Each row is a point on a landscape with many valleys, with its height.
A ball rolls from a point to whichever of its 2 nearest points has the largest drop for the distance, and stops where none of them is lower. Distance is the straight distance between rows; heights are no part of it.
k775: [139 136 136 134 161 112 179 143 167 135  49 169 102 115 194 116 171 134
  88 137 105 116 119 128 148 128 147 180 182]  height 1.33
k240: [148 143 145 120 152 102  99  41 117 196 158  78  67 131 132 134 106 151
 134 135 139 178  92 141 103 107 161 116 138]  height 5.56
k487: [ 88 130 106 118 121 126 165 169 158 107 143 157 148 118  98  94 141 102
  94 117 121  78 161 116 137 152 139 141 123]  height 5.24
k683: [ 95 120 119 132 127 165 103 158 115  96 176 134 160 137  86  99 112 128
 151 116 123 121 164 157 163 127 134 134 101]  height 0.71
k347: [153 114 139 154  92 151  76 135  94 101 143 120 188 132 119 160 102 140
 166 133 140 149 137 137 128 132  69 105  87]  height 3.11
k61: [106 103 126 130 153 181  71 134  88 100 178 105 150 144  65  97  94 154
 179 115 120 150 153 209 144 105 117 133  85]  height 2.83
k500: [120 124 157 162 127 134  84 123 111 108 119 113 114 127 139 135 103 129
 189 126 121 152 110 150 134 105  98 138 103]  height 4.36
k361: [105 126 149 146 158 151  89 133  86 103 122  99 102 128 112 110  87 132
 179 119 111 138 116 185 138  95 107 149 102]  height 4.87
k562: [150 152 143 151 124 108 125  91 144 162 109 110  89 125 161 129 130 131
 142 123 118 141 113 111 131 118 127 132 160]  height 2.95
k260: [ 85 114 133 139 136 155 181 194 145  82 129 178 189 118 114 105 134  92
 121 116 121  66 168  96 142 159  84 153 131]  height 5.58
k984: [145 140 149 150  91 138 185 199 133  96 114 168 175 112 132 146 163 119
 102 125 152  87 151  52 120 174 113 101 141]  height 4.00
k219: [159 137 116 111 133 107  73  60 105 171 176  86  98 156 101 160 112 159
 122 127 153 162 117 151 102 126 177 103 105]  height 3.66
k13: [133  89 134 130 141 142  48 106  87 121 182  95 158 134  63 132  81 163
 190 113 124 159 124 217 128  99 108 116  55]  height 3.51
k185: [150 149 145 148 136  99 116  72 143 179 122 100  78 125 153 131 135 136
 129 130 117 150 105 116 124 115 143 136 164]  height 3.20
k601: [145 111 168 188 132  97 107 106 125 141 108 104 109 144 168 156 146 129
 172 162 109 152  90 131 109 103 127 136 149]  height 4.38
k556: [116 164  86  81 131  95 181 144 196 156 119 160 102 103 105 124 172 110
  27 116 124 108 146  78  97 170 181 146 147]  height 2.33
k274: [147 132 126 137  80 141 136 201 118  79 142 161 192 120 119 171 154 137
 118 131 151 126 150  63 131 145 117  92 130]  height 4.57
k190: [128 121 177 203 151 135 148 160 128 120  54 147 140 136 189 137 151 124
 120 170 100  94 127 166 139 127  85 176 149]  height 4.77
k800: [142 138 172 171 100 164 151 179 109  78 106 155 164 116 151 151 129 141
 145 128 155 124 150  70 144 137  49 110 142]  height 5.27
k396: [123 116 125 140 119 161  78 148 107 100 170 128 173 141  88 120 106 139
 164 121 125 136 160 164 152 126 116 132  87]  height 1.86
k191: [128 123 175 181 107 149 110 152 117  90 109 129 141 127 163 153 124 130
 179 150 128 153 112 113 126 106  60 135 128]  height 1.64
k947: [107 146 104 106 141 159 111 130 115 132 186 104 126 144  76 100 126 135
 120 115 136 135 138 169 143 114 168 124 110]  height 2.68
k209: [118 146  87  65 183 156 187 115 120 188 138 100 104 146 102 101 127 106
  77 117 122 144 131 159 125 129 156 159 137]  height 1.95
k574: [145 130 128 144  97 151 104 152 110 107 151 135 168 146 120 129 128 123
 142 123 137 121 155 120 144 141 118 115 105]  height 3.67
k863: [165 149 136 148 142  94 160  93 168 169  69 135  97 117 182 139 167 136
  98 133  91 134 107  95 135 127 147 159 195]  height 1.60
k339: [164  92 160 129  72  90  79  87 112 140 147  88 159 128 149 162  92 146
 179 149 150 177  85 146 104 108  93  78 107]  height 4.34
k173: [109 126 125 132 163 166 100 134  80 106 153  97 123 146  79  93  93 141
 162 108 114 133 141 184 142 111 116 149 107]  height 3.38
k172: [166 141 114 118 117 103  84  69 116 163 162  97 104 156 119 157 125 147
 120 125 152 150 122 131 112 136 171  96 122]  height 3.82
k280: [169 132 110 132  92 115  81 104 110 130 153 110 144 154 125 155 121 143
 141 127 147 143 131 127 115 138 136  96 103]  height 4.20
k167: [163 140 146 152 153 104 176 134 167 143  41 165 115 120 196 126 184 133
  91 150  95 112 116 106 141 140 146 174 192]  height 1.08
k713: [ 61 120  72  88 149 133 198 157 162 114 131 191 131 101 101  72 146 118
  65 116 128  81 176 116 115 136 121 169 124]  height 3.39
k899: [143 103 136 133 130 122  68  91  94 134 163  94 137 143  99 137  93 155
 179 116 140 162 119 184 125 108 110 114  70]  height 3.33
k759: [126 112 149 149 113 192 114 196 117  58 147 171 207 131 108 138 122 122
 145 136 139 115 173 106 156 141  70 111 113]  height 5.11
k884: [141 146 140 133 150 119  98  77 112 162 141  87  79 133 121 125 102 142
 146 119 135 157 106 156 120 105 136 123 126]  height 4.41
k592: [152 115 159 186 175  98 138 110 118 166  69 109  94 134 166 136 156 139
 112 171  89 122 108 191 126 107 125 162 151]  height 4.60
k351: [ 53 132  50  72 141 151 129 165 134  62 150 169 133  97  44 100 105 103
 111  86 124  69 183  87 111 160 142 116 102]  height 6.46
k290: [118 131 136 140 118 138 199 190 148  99 102 174 175 115 131 119 149  94
 108 113 131  66 157  79 130 176  92 139 137]  height 4.39
k151: [170  96 171 165 102  89 114  84 132 144 128  98 119 137 175 152 148 142
 172 162 125 179  91 105  95 109 118 114 155]  height 4.98
k817: [186 115 128 104  75  77  66  59 118 151 148  83 131 153 136 176 108 153
 134 149 149 163  91 127  83 130 139  70 118]  height 4.53
k615: [123 144 152 140 131 144 182 182 143  94  67 172 155 109 166 123 128 104
 132 110 122  80 131  88 148 149  82 156 158]  height 4.64
k598: [130 135 138 143 104 146 194 199 145  99 110 170 183 115 127 125 159 101
 101 121 141  72 155  67 120 176 103 122 140]  height 4.24
k585: [125 103 184 192 122 130  93 143 115 102 107 121 141 140 166 166 131 120
 188 165 122 157  88 145 125  96  89 138 115]  height 4.49
k796: [114 137 145 133 146 126 175 168 153 104  51 179 127 110 188 118 140 119
 110 127 108  90 127 126 152 129 108 178 163]  height 4.82
k603: [190 122 130 104  78  78  79  51 123 153 147  91 120 145 150 170 121 154
 126 151 151 163 100 104  86 141 152  73 136]  height 4.61
k998: [112 143  93  86 105 144  76 138 135  91 176 132 140 122  80 123 121 132
 138 104 133 139 139 137 155 115 173 113  92]  height 4.33
k896: [110 131 130 135 154 156 111 139  89 108 139 109 122 142  98  98  97 133
 156 108 113 121 139 167 147 119 116 147 118]  height 3.62
k144: [171 129 143 126 114  88  91  43 130 178 148  91  86 139 146 146 117 143
 131 145 149 159 108 115 104 131 154  98 137]  height 5.73
k781: [173 105 168 146  62  90 109 100 118 136 137 103 144 119 173 159 118 159
 155 163 150 184 105 103  96 116  93  88 140]  height 4.75
k306: [134 121 151 171 165 118 148 131 125 147  70 132 102 133 172 124 153 140
 100 162  92 120 118 190 135 101 126 178 159]  height 4.65
k846: [128  93 155 131 152 129  62  98  88 124 149  93 124 129  99 131  76 147
 208 114 133 172  95 198 130  81 107 126  65]  height 4.03
k411: [110 143 177 187 129 156 143 180 140  91  61 159 150 123 184 149 148 117
 130 154 111  95 117 125 139 114  80 166 159]  height 4.86
k331: [137 150 112 117  74 134 148 191 149  85 141 168 161 113 118 148 167 112
 122 119 141 117 142  48 114 149 146  95 130]  height 4.25
k415: [ 57 132  88  95 115 139 155 169 166  82 136 185 141  90  93  92 134  97
  90 115 127  60 171  99 120 152 128 133 114]  height 6.41
k689: [148 129 148 143 126 101  94  70 120 163 140  94  89 135 141 131 107 139
 155 128 142 162 109 134 118 112 132 115 123]  height 4.19
k386: [168  98 169 158  83  95 111  94 121 142 132 102 133 129 176 154 134 151
 168 163 133 184 102 100  94 114 104 105 145]  height 4.88
k706: [151 125 147 117 150  99  86  49 110 184 161  77  77 139 117 137  97 153
 153 132 151 181  98 160 106 103 153 106 109]  height 5.45
k663: [156 107 168 156 129  81  96  60 136 164 135  91  96 143 157 142 136 136
 166 149 121 175  85 126 102 102 142 126 154]  height 3.84
k545: [ 66 160  68  31 156 188 148 102 134 187 177  92 119 133  85  98 128  94
  93 130 124 147 118 180 118 124 188 145 104]  height 1.61
k328: [154  92 178 164 152  73  96  76 122 164 132  84  93 154 151 155 132 134
 176 160 116 172  69 149 107  94 152 128 149]  height 4.05
k848: [ 77 128  89  91 151 155 168 152 132 129 159 132 131 127  75  82 130 114
  90 116 121 111 148 149 144 120 145 141 122]  height 1.69
k52: [151  86 164 121 122  81  69  62 119 160 163  85 125 145 132 145  83 160
 193 137 143 185  73 171 116  86 121 101  92]  height 4.95
k481: [ 82 126  88  96 139 118 192 160 169 125 128 174 128 110 100  84 152 113
  58 115 126  81 165 114 123 148 134 158 128]  height 3.17
k180: [ 57 159  36  29 147 156 150 138 135 121 155 130  97 104  45 105 110 107
  66  85 124 105 154  86  91 155 163 129 107]  height 6.71
k404: [ 31 120  63  86 151 164 159 162 136  82 141 181 142  84  76  73 113 104
  93 117 127  68 184 132 130 123 119 126 101]  height 3.95
k509: [165 144 146 154  79 129 163 155 112 120 109 145 144 117 169 155 144 147
 123 128 157 121 142  58 126 154 110  84 155]  height 3.41
k299: [161 115 131 150  82 131  84 124  96 113 139 115 172 135 131 164 110 146
 159 135 144 150 132 125 121 136  86  98  97]  height 3.35
k606: [182 145 133 123  92  97 124  49 142 182 125 103  90 126 169 153 151 137
  99 143 143 141 109  67 115 156 168  85 177]  height 2.99
k727: [189 133 140 123  78  94 107  46 138 174 130  99  95 128 172 152 147 147
 109 157 143 152 104  71 102 152 161  79 166]  height 3.14
k472: [151  88 175 183 131  90  96 104 117 138 115  97 118 153 164 161 139 125
 187 166 116 164  75 142 107  98 126 130 136]  height 4.28
k579: [142 131 175 167 111 181 135 178 104  69 112 156 175 121 141 146 118 138
 151 127 148 121 150  81 152 135  39 113 132]  height 5.38
k749: [121 145 104 106 137 148  89 118 110 139 188 104 122 149  79 114 125 145
 120 120 140 149 131 174 134 113 176 121 102]  height 3.00
k650: [164 107 171 201 162  89 133  97 116 168  67 101  96 134 177 150 152 127
 130 178  97 118  96 173 124 116 124 147 153]  height 4.56
k517: [158  72 180 174 148  76  93  95 110 149 119  87 113 168 166 164 133 133
 191 168 122 160  66 158 111  93 140 124 142]  height 4.18
k764: [164 133 106 133  88 131  79 126 111 115 157 123 163 150 118 160 135 141
 145 128 138 140 138 123 123 137 136 101 102]  height 4.08
k121: [ 64 151  74  83 112 124 160 163 173  90 124 189 124  89  90  94 143 102
  71 109 127  58 166  82 105 155 140 144 123]  height 6.51
k525: [133 129 139 142  88 168 127 199 123  67 147 171 202 122 111 162 143 123
 128 142 145 117 158  84 142 146 101  96 120]  height 4.74
k336: [126 142 142 134 155 128  98 102  97 139 133  89  80 133 113 114  98 139
 156 116 120 154 108 171 123  94 125 142 117]  height 4.59
k192: [101 126 119 104 167 141 169 160 112 101  75 156 109 122 154  99 116 121
 109 118 109  92 130 161 155 116 114 176 148]  height 2.59
k630: [122 143 115 117 148 132 155 143 128 145 143 117 120 141 103 100 125 123
 104 106 123 110 144 143 149 141 140 137 136]  height 1.63
k698: [170 160 133 137 138  92 161  80 173 187  81 131  99 105 178 131 172 137
  93 128 105 138 107  77 141 142 152 149 201]  height 1.91
k747: [168 146 138 153  87 129 152 137 123 133 109 133 138 128 165 143 142 131
 127 126 148 119 138  75 129 155 117  92 147]  height 3.12
k905: [159 144 146 153  88 136 177 179 119 110 109 157 160 112 148 153 152 126
 114 128 155  98 147  56 130 167 111  93 150]  height 3.75
k490: [129  84 150 131 154 141  63 110  80 110 157  93 138 130  82 130  70 154
 209 111 129 168 110 209 133  91  98 125  60]  height 3.81
k357: [162 162  97  95 128 102 115  85 139 189 168 100  91 138 109 174 147 129
  86 116 139 148 117  93 113 154 223 103 154]  height 2.31
k40: [136 116 168 192 166 118 161 146 130 136  48 147 127 138 189 125 150 137
 105 164  99 104 133 179 142 126 100 187 158]  height 4.71
k770: [ 45 108 108 114 128 175 126 188 148  58 155 186 173  95  88  99 104  94
 137 126 134  81 185 124 153 141 118 113 102]  height 6.03
k762: [141  79 176 149 144  86  75  91 110 147 148  90 120 156 140 152 100 148
 210 150 130 187  62 185 120  65 136 124 108]  height 4.50
k39: [160 100 174 203 151  92 127 103 115 152  68  98 109 138 182 162 155 122
 142 175 103 119  86 151 113 123 123 138 155]  height 4.51
k769: [ 25 115  45  86 164 181 165 155 127  81 142 185 149  80  69  66 103 102
  98 117 130  65 193 141 129 113 109 120  95]  height 4.09
k900: [119 144 138 133 149 120 157 150 135 119  70 147 102 116 168 113 129 127
 118 125 101 108 122 152 150 111 121 172 163]  height 1.77
k561: [ 56 133  90  92 118 148 131 174 151  70 146 172 142  93  82  99 117  95
 114 112 129  71 169 105 139 147 141 117  99]  height 6.28
k841: [138 130 130 117 173 118 184 140 159 142  53 167  80 119 180 105 166 138
  78 136 112 129 121 134 147 128 158 179 178]  height 1.51
k397: [127 149 176 179 108 156 149 173 133  88  79 153 151 113 177 150 141 133
 149 140 125 121 120  83 132 118  70 137 163]  height 5.01
k596: [ 83 122 121 126 133 139 166 178 142 105 145 159 159 123 101  93 127 103
 115 110 119  78 161 124 150 148 121 148 124]  height 5.37
k586: [ 62 163  54   5 160 178 146  91 142 204 173  95 111 121  99 102 130  88
  89 128 124 149 121 181 103 140 211 155  94]  height 2.40
k446: [ 98 147  78  54 167 164 173 114 134 190 162  99 119 140  92 102 136 105
  74 123 125 146 125 162 119 125 173 147 125]  height 1.43
k879: [146 149 148 160 118 116 125 111 139 141 106 120 101 125 166 128 129 129
 150 126 117 134 117 109 132 119 120 135 151]  height 2.73
k595: [124 131 114 112 145 112 186 156 149 141 114 142 126 129 122 100 133 112
  93  98 120  91 148 113 148 157 128 150 143]  height 2.67
k541: [147 119 137 150  99 163  97 154 100  98 143 138 180 141 120 147 116 129
 155 129 140 135 154 120 140 138  88 114  99]  height 3.42
k805: [166  98 152 130  61  93  83  92 104 134 147  94 163 124 149 169 103 154
 157 152 153 169  98 129  97 123  89  73 114]  height 4.47
k74: [144  95 184 208 133 114 114 137 109 124  91 104 131 147 178 175 147 124
 174 177 118 142  87 144 114 114 104 136 137]  height 4.54
k714: [172 141 136 149 151  93 168 109 169 160  52 152 104 120 192 135 185 135
  95 141  89 126 105  96 137 132 149 168 199]  height 1.34
k705: [141 143 109 110 147 138  83  92 100 160 188  86 108 158  79 132 121 158
 124 124 147 160 121 177 116 116 171 109  99]  height 3.31
k931: [137 114 140 143 135 132  74 109  93 123 151 103 129 139 100 123  88 147
 180 112 133 154 128 172 132 115 107 129  80]  height 2.98
k587: [162  99 143 126  87  90  67  72 110 144 155  83 155 145 129 164  89 148
 174 135 150 163  90 155 103 111 105  77  86]  height 4.13
k275: [123 142  96  71 185 154 181 123 116 163 114 106  97 141 116 101 116 116
  91 110 110 138 119 159 135 121 137 164 147]  height 2.29
k494: [155 102 132 123 123 104  61  79 102 144 167  88 135 149  98 150  94 156
 167 119 148 162 109 183 117 110 125 100  71]  height 3.64
k333: [ 86 158  76  50 157 171 156 118 134 178 175  96 114 130  82  99 137 103
  77 127 129 146 119 171 121 123 186 140 115]  height 0.84
k298: [162 120 160 157 120  82 107  49 145 178 132  92  85 141 165 141 142 138
 149 151 120 169  92 102 101 112 146 121 165]  height 3.63
k617: [ 95 107 113 106 186 169 193 139 121 123  60 168  90 139 179  73 143 128
  85 164 121 111 125 192 150  96 128 183 143]  height 1.97
k69: [161 132 138 142 104 104  98  82 119 152 138 102 105 138 152 137 119 142
 154 132 146 154 116 119 119 127 124 103 123]  height 3.97
k138: [154 154 129 139 119 121 144 126 133 151 117 126 115 134 141 122 129 116
 121 107 129 105 137 106 145 151 129 122 143]  height 2.50
k413: [131 147 113 126 110 117 163 163 156 127 135 148 143 132 115 117 159 105
  96 114 131  87 146  90 132 162 152 115 128]  height 3.79
k792: [125 127 124 109 174 135 181 142 141 135  59 163  78 123 178  99 152 137
  79 152 111 121 119 162 149 111 149 182 166]  height 1.68
k785: [104 128  99 101 145 110 194 159 163 137 127 157 128 123 108  95 148 113
  66 113 119  91 159 114 130 153 139 153 135]  height 2.97
k682: [176 128 145 147  73 104 115  85 125 144 124 108 120 129 177 144 138 148
 139 149 149 157 119  91 107 135 121  88 148]  height 3.54
k193: [147 105 160 110 152  92  78  40 112 183 168  77  84 143 120 138  90 162
 168 136 144 198  79 171 104  86 150 100 105]  height 5.32
k37: [131 146 120 123 148 122 175 148 140 129  98 140 119 128 138 108 122 117
 113  99 113  94 137 119 151 143 117 153 148]  height 2.35
k723: [161 139 151 146 127  93 112  52 146 187 134  97  78 128 159 135 140 137
 132 138 122 160 102 103 114 120 146 124 169]  height 3.40
k268: [137  98 183 204 120 130 113 146 114 102  96 116 143 145 171 171 146 126
 174 172 122 154  94 126 112 100  82 135 134]  height 4.58
k32: [136  91 165 139 133 111  63  96 103 128 149  95 135 133 120 145  80 150
 215 125 138 179  83 182 131  78 100 123  77]  height 4.06
k877: [174 158 128 125 114  96 157  68 159 196 104 118  92 112 167 141 159 127
  83 126 132 125 116  68 134 159 164 107 182]  height 2.53
k426: [116 126 129 110 163 116 188 167 153 108  46 187 110 111 177 106 141 119
 100 119 120  90 126 123 153 135 118 182 159]  height 4.89
k419: [ 98 105 123 131 165 184  90 137  77  97 167 103 138 144  72  86  89 142
 181 114 112 139 145 203 137 106 111 145  97]  height 3.09
k236: [137 128 123 139 129 142  83 118  98 127 164 107 135 153  90 115 105 144
 156 115 132 139 144 167 142 125 131 128  93]  height 2.45
k862: [113 139 136 131 167 149  98 114  88 126 125  87  83 132 109 104  98 135
 162 124 114 146  96 191 127  85 123 146 112]  height 4.72
k976: [145  95 151 138 119 115  69  89 104 134 144  94 141 135 124 143  84 147
 197 123 141 171 100 171 129 102  93 116  73]  height 3.73
k654: [142 124 157 161 105 178 123 185 103  64 130 156 193 130 123 152 120 134
 144 133 148 123 165  94 150 138  56 109 122]  height 5.26
k19: [123  93 176 179 122 130  79 132 114  99 122 116 141 140 153 159 113 126
 203 153 128 173  89 152 131  89  85 134 103]  height 4.37
k296: [148 153  89  94 136  88 191 136 189 175 104 156 106 112 113 130 177 111
  28 117 126 103 147  74 105 189 180 138 150]  height 2.63
k842: [ 85 115 115 128 142 136 177 183 146  98 129 167 167 122 113  97 131 100
 113 106 113  70 164 111 149 154 103 161 132]  height 5.47
k44: [134 105 173 174 104 150  94 144 107  84 116 125 153 122 152 161 109 133
 188 146 132 168 109 123 127 102  46 124 107]  height 2.12
k934: [166 103 154 136  51  92  99 107 107 124 135 100 159 117 159 176 110 161
 139 158 152 169 106 108  99 126  92  69 132]  height 4.62
k730: [ 54 120 101  97 113 165 121 184 152  58 150 181 161  94  87 103 112  92
 128 115 134  76 173 103 144 145 127 111  98]  height 6.16
k609: [136 154 102 118 109 109 156 158 167 139 136 141 130 128 111 132 168 102
  84 114 128  97 137  84 124 159 171 115 135]  height 3.60
k522: [129 136  99 110  97 140  77 141 131 105 173 131 152 141  92 139 132 135
 140 111 134 136 142 134 147 124 162 114  99]  height 4.10
k139: [136 141 185 183 100 156 147 172 120  83  96 149 150 113 169 158 135 149
 150 143 143 142 133  69 133 122  56 120 153]  height 5.12
k353: [163 155 130 144 104 123 157 128 138 150 107 129 124 129 159 131 141 119
 122 116 139 106 135  83 136 157 125 105 148]  height 2.82
k303: [172 121 106 124  86  97  67  87 111 134 156 104 146 157 122 170 119 151
 142 132 143 151 117 133 104 126 138  88 104]  height 4.32
k439: [116 149 176 176 120 159 148 175 137  89  72 150 148 119 177 143 139 116
 145 137 121 105 119 102 137 118  75 152 158]  height 4.94
k765: [ 84 101 121 116 180 163 191 154 115 109  61 180 105 129 182  74 136 131
  97 155 121  98 132 190 159  97 116 191 145]  height 2.14
k825: [133 107 161 158 107 148  76 131 102  94 129 121 161 125 135 154  97 135
 191 135 135 165 115 142 135 111  51 122  90]  height 2.58
k325: [114 134 106  92 174 141 172 142 113 122  78 140  91 122 142 101 119 126
  97 123 109 111 121 162 148 107 127 172 152]  height 2.66
k786: [173 112 113 108  79  83  58  74 110 139 161  88 149 157 121 176 108 153
 145 136 142 159  94 137  89 122 134  78 105]  height 4.43
k315: [123 133 123 135 128 148 104 140 110 118 168 120 143 148  93 107 118 137
 141 109 131 126 152 155 150 132 142 131 106]  height 1.87
k214: [152 140 119 115 143 122  80  75  95 167 175  85  99 156  93 140 107 156
 131 120 146 162 121 168 112 119 160 108  95]  height 3.49
k335: [ 31 100 103 119 145 169 149 181 147  69 149 190 178  94  89  81 103  92
 131 120 127  72 187 127 154 126 107 132 110]  height 5.90
k486: [164 130 143 151  91 113 107  96 120 140 130 108 125 132 166 139 120 141
 157 137 144 154 124 104 117 129 108 100 130]  height 3.77
k975: [ 49 100 120 135 149 163 158 194 143  74 147 186 192 113  97  95 114  93
 130 114 116  70 176 120 154 136  88 153 129]  height 5.77
k76: [ 39 116  80  99 148 149 176 168 147  91 142 187 150  90  93  72 123 108
  94 117 123  75 180 128 135 125 115 146 115]  height 3.76
k839: [175 146 119 141  96 119 123 112 121 143 133 118 125 142 147 147 143 130
 128 128 144 122 141  97 125 153 144  91 135]  height 3.56
k148: [131 142 114 124  88 135 152 183 152 105 137 157 160 125 117 136 166 101
 109 120 137  94 147  71 123 157 149 110 122]  height 4.04
k742: [146 164  90  87 137 103 138 101 152 195 163 106  91 127 107 166 150 115
  67 115 132 149 121  93 110 158 229 112 158]  height 2.13
k952: [106 141 151 140 139 144 161 174 142  93  59 168 138 112 173 128 127 112
 129 121 106  84 126 121 157 133  91 170 156]  height 4.76
k22: [104 143 104 101 159 165 139 124 106 146 175  92 121 152  81  91 122 125
 116 112 122 132 136 173 139 115 150 133 126]  height 2.18
k834: [183 128 151 136  77  94 115  65 136 159 129  99 104 127 180 146 148 149
 125 158 146 162 108  84 100 138 137  83 163]  height 3.32
k304: [146  91 168 141 126  85  78  75 122 151 149  91 114 146 146 143 102 146
 192 142 137 187  78 162 113  82 127 114 116]  height 4.73
k316: [111 104 128 139 136 169  68 144  99  92 174 118 170 139  76 111  94 146
 175 115 117 141 164 185 152 120 114 134  82]  height 2.39
k807: [154 147 110 112 136  95 190 132 170 166 101 142 115 121 131 118 159 113
  63 109 130  96 146  87 130 176 149 126 157]  height 3.10
k242: [151 138 119 126  69 135 140 192 132  84 149 163 177 119 123 164 157 130
 124 123 143 128 144  55 121 145 140  95 125]  height 4.42
k379: [161  99 127 117  97  89  52  71 107 144 166  83 159 152 107 167  87 156
 168 126 145 158  95 179 104 110 122  80  76]  height 3.90
k90: [123 126 142 152 136 154 106 145  99 106 136 122 138 142 113 114 101 128
 162 107 117 121 152 144 152 133 105 141 114]  height 3.91
k996: [123 144 132 127 143 125 163 153 136 118  80 147 113 120 155 113 119 116
 125 102 111  97 129 120 154 133 113 161 156]  height 2.10
k867: [141 151 151 163 111 131 133 129 132 129 101 131 119 123 166 130 125 125
 155 123 115 126 125 103 134 123 104 135 152]  height 2.47
k547: [ 59 140  48  54 143 151 134 155 136  79 160 144 114 102  39 100 110 110
  96  82 123  88 168  85 104 157 151 117 100]  height 6.55
k874: [134 141 168 181 110 146 121 142 125 109  96 131 127 125 172 140 128 128
 173 135 119 140 116 100 129 119  86 137 141]  height 2.11
k656: [ 81 140 102  99 117 131 147 167 156 108 152 151 135 112  93  97 139 104
  95 119 129  91 151 115 139 142 159 128 113]  height 5.10
k806: [137 171  87  88 119  95 151 130 185 165 145 132  97 116 104 157 170 105
  61 107 128 129 128  65 108 167 207 116 152]  height 1.39
k715: [128 104 164 162 126 127  74 116 106 110 126 109 128 126 135 145  97 131
 205 134 131 165  99 161 131  93  90 134  92]  height 4.14
k580: [152  92 157 110 136  87  70  49 114 171 172  77 113 147 116 143  80 165
 178 132 150 185  72 182 117  85 137  94  85]  height 5.14
k593: [134  80 176 143 140  99  62  95 106 136 148  93 127 145 131 147  93 151
 218 139 132 187  64 193 128  60 120 125  93]  height 4.35
k246: [ 80 106 117 115 174 160 176 164 104  92  63 174 117 123 166  93 120 124
 104 141 113  86 134 181 165 105 108 182 141]  height 2.32
k860: [ 45 113  70  93 159 148 196 159 148 101 135 197 141  96  94  66 138 113
  82 113 123  79 184 121 124 122 109 165 116]  height 3.57
k482: [114  97 125 125 135 166  52 119  96 106 190 105 164 134  55 117  92 164
 181 114 118 157 146 220 136  99 116 122  65]  height 3.19
k60: [116 139 100  79 180 151 175 131 112 142  89 120  88 135 134 100 119 118
  97 119 110 129 116 163 140 111 130 168 153]  height 2.51
k134: [ 57 168  32  23 145 152 162 131 139 126 145 142  94  97  63 108 119 107
  47  94 124 105 153  90  83 158 167 138 115]  height 6.80
k980: [162 152  99 106 137  83 195 122 181 178  94 150 108 109 130 133 173 109
  42 113 130  99 143  66 118 190 165 121 157]  height 2.85
k212: [ 71 108 132 141 151 167 165 195 141  70 133 181 187 119 106 103 119  89
 135 117 121  71 168 110 154 150  76 154 137]  height 5.68
k662: [107 140  95  87 166 161 159 128 108 156 156  98 118 149  89  90 123 121
 101 110 117 129 127 172 136 119 146 149 132]  height 1.73
k558: [133 136 138 142 153 114 160 144 153 132  57 157 106 121 184 115 157 138
 101 141 100 111 121 149 147 118 130 178 173]  height 1.53
k584: [ 95 143  85  68 116 154  92 152 133  85 174 134 128 110  66 113 112 125
 134 102 133 130 141 129 152 123 174 105  93]  height 4.55
k391: [ 50 131  72  73 125 148 130 169 139  64 143 170 133  91  68  98 105  99
 109 102 129  73 173 102 126 147 142 114 100]  height 6.37
k728: [172 140 120 141  84 132 132 145 114 123 128 132 144 141 148 156 146 133
 125 129 147 123 140  81 125 158 134  85 132]  height 3.36
k384: [138 150 102 109 133  99 170 138 162 164 126 130 113 126 111 123 159 106
  69 108 128 101 143 102 129 165 166 127 146]  height 3.34
k840: [115 119 123 107 184 157 188 131 132 138  59 157  76 137 176  82 158 129
  76 161 120 131 123 184 147 100 150 186 158]  height 1.81
k737: [185 152 125 122  96  97 142  68 151 181 116 111  98 118 165 150 162 133
  92 132 146 125 112  59 124 169 173  82 176]  height 2.79
k974: [145 111 160 179 177 118 169 136 121 150  54 144 106 135 185 109 156 141
  96 163 100 115 135 191 140 119 113 187 158]  height 4.68
k903: [143 139 108 132  92 137  92 143 123 108 166 135 161 147 108 138 137 131
 142 120 132 130 149 129 143 133 148 113  99]  height 3.92
k832: [175 147 111 127 106 106 102  90 124 155 144 106 110 149 135 156 137 134
 119 124 149 136 131 109 121 149 161  95 130]  height 3.74
k942: [111 121 137 133 100 181 121 193 129  66 155 171 199 126 106 130 133 108
 137 134 139 110 166 100 158 145 104 113 109]  height 4.93
k375: [ 66 154  49  40 142 141 141 146 141 101 160 134 101  99  44 106 114 110
  80  80 123 102 157  78 105 162 166 116 107]  height 6.63
k718: [ 87 149  96  92 117 127 132 160 159 114 158 140 117 121  87 108 139 107
  94 113 130 109 140 113 136 135 174 120 114]  height 4.96
k772: [152 101 173 203 137  98 120 112 121 142  86 102 113 144 178 164 156 124
 158 171 107 135  90 137 109 117 122 135 157]  height 4.45
k631: [102 138  99  96 153 136 163 146 126 144 154 118 123 142  88  89 132 120
  93 110 117 115 142 151 143 130 151 144 132]  height 1.04
k197: [123 135 140 132 133 134 195 185 147 100  84 172 165 113 150 117 137 101
 117 105 126  70 145  81 141 169  85 150 150]  height 4.52
k8: [137 148 120 133 139 126 141 139 124 140 133 118 117 140 116 112 123 120
 119 101 127 108 143 132 150 142 132 131 139]  height 2.05
k895: [122 127 186 211 140 145 143 168 129 106  60 145 153 135 189 154 153 121
 131 170 107  96 120 151 133 121  80 167 151]  height 4.80
k120: [ 67 115  74  85 164 154 190 152 139 125 148 149 135 123  89  70 131 112
  84 118 118 106 153 149 135 114 129 155 123]  height 2.15
k202: [114 176  80  73 121  99 163 137 200 155 129 146  93 101  98 138 169 105
  44 108 122 120 138  62  97 167 192 134 148]  height 1.96
k109: [174 157 133 129 120  95 170  79 170 188  90 130 102 108 171 132 164 128
  90 123 121 127 115  66 141 157 146 117 191]  height 2.26
k641: [156 146 140 123 136 101  97  42 124 193 151  87  71 131 135 137 113 144
 124 130 146 167 111 126 112 124 157 107 143]  height 5.64
k743: [136 172  88  81 136  97 147 112 169 185 160 117  90 107  99 161 157 107
  60 104 126 147 117  74 103 158 230 115 156]  height 1.85
k126: [170 120 142 149  82 122  96 109 103 129 135 114 147 132 155 151 115 142
 159 141 152 154 129 110 118 132  96  95 110]  height 3.59
k102: [ 97 150  93  78 121 138 108 149 146 108 171 127 113 117  76 113 130 116
 111 108 134 126 135 124 144 126 185 113 107]  height 4.78

For each start below, name the point where the ball stops.
k606 -> k167
k747 -> k631
k413 -> k806
k650 -> k191
k290 -> k631
k942 -> k806
k76 -> k775
k60 -> k333
k173 -> k683
k580 -> k683
k884 -> k347
k899 -> k683
k172 -> k631
k121 -> k775
k144 -> k347
k805 -> k683

For each start below, name every point that the ball comes to, in order.
k834 -> k727, k606, k737, k877, k109, k698, k863, k714, k167
k896 -> k173, k419, k61, k316, k396, k683
k404 -> k76, k860, k713, k481, k785, k595, k37, k996, k900, k558, k775
k615 -> k197, k290, k598, k984, k905, k509, k747, k353, k138, k8, k630, k631
k562 -> k879, k867, k874, k191
k654 -> k759, k942, k525, k274, k242, k331, k148, k413, k609, k384, k807, k980, k296, k556, k202, k806
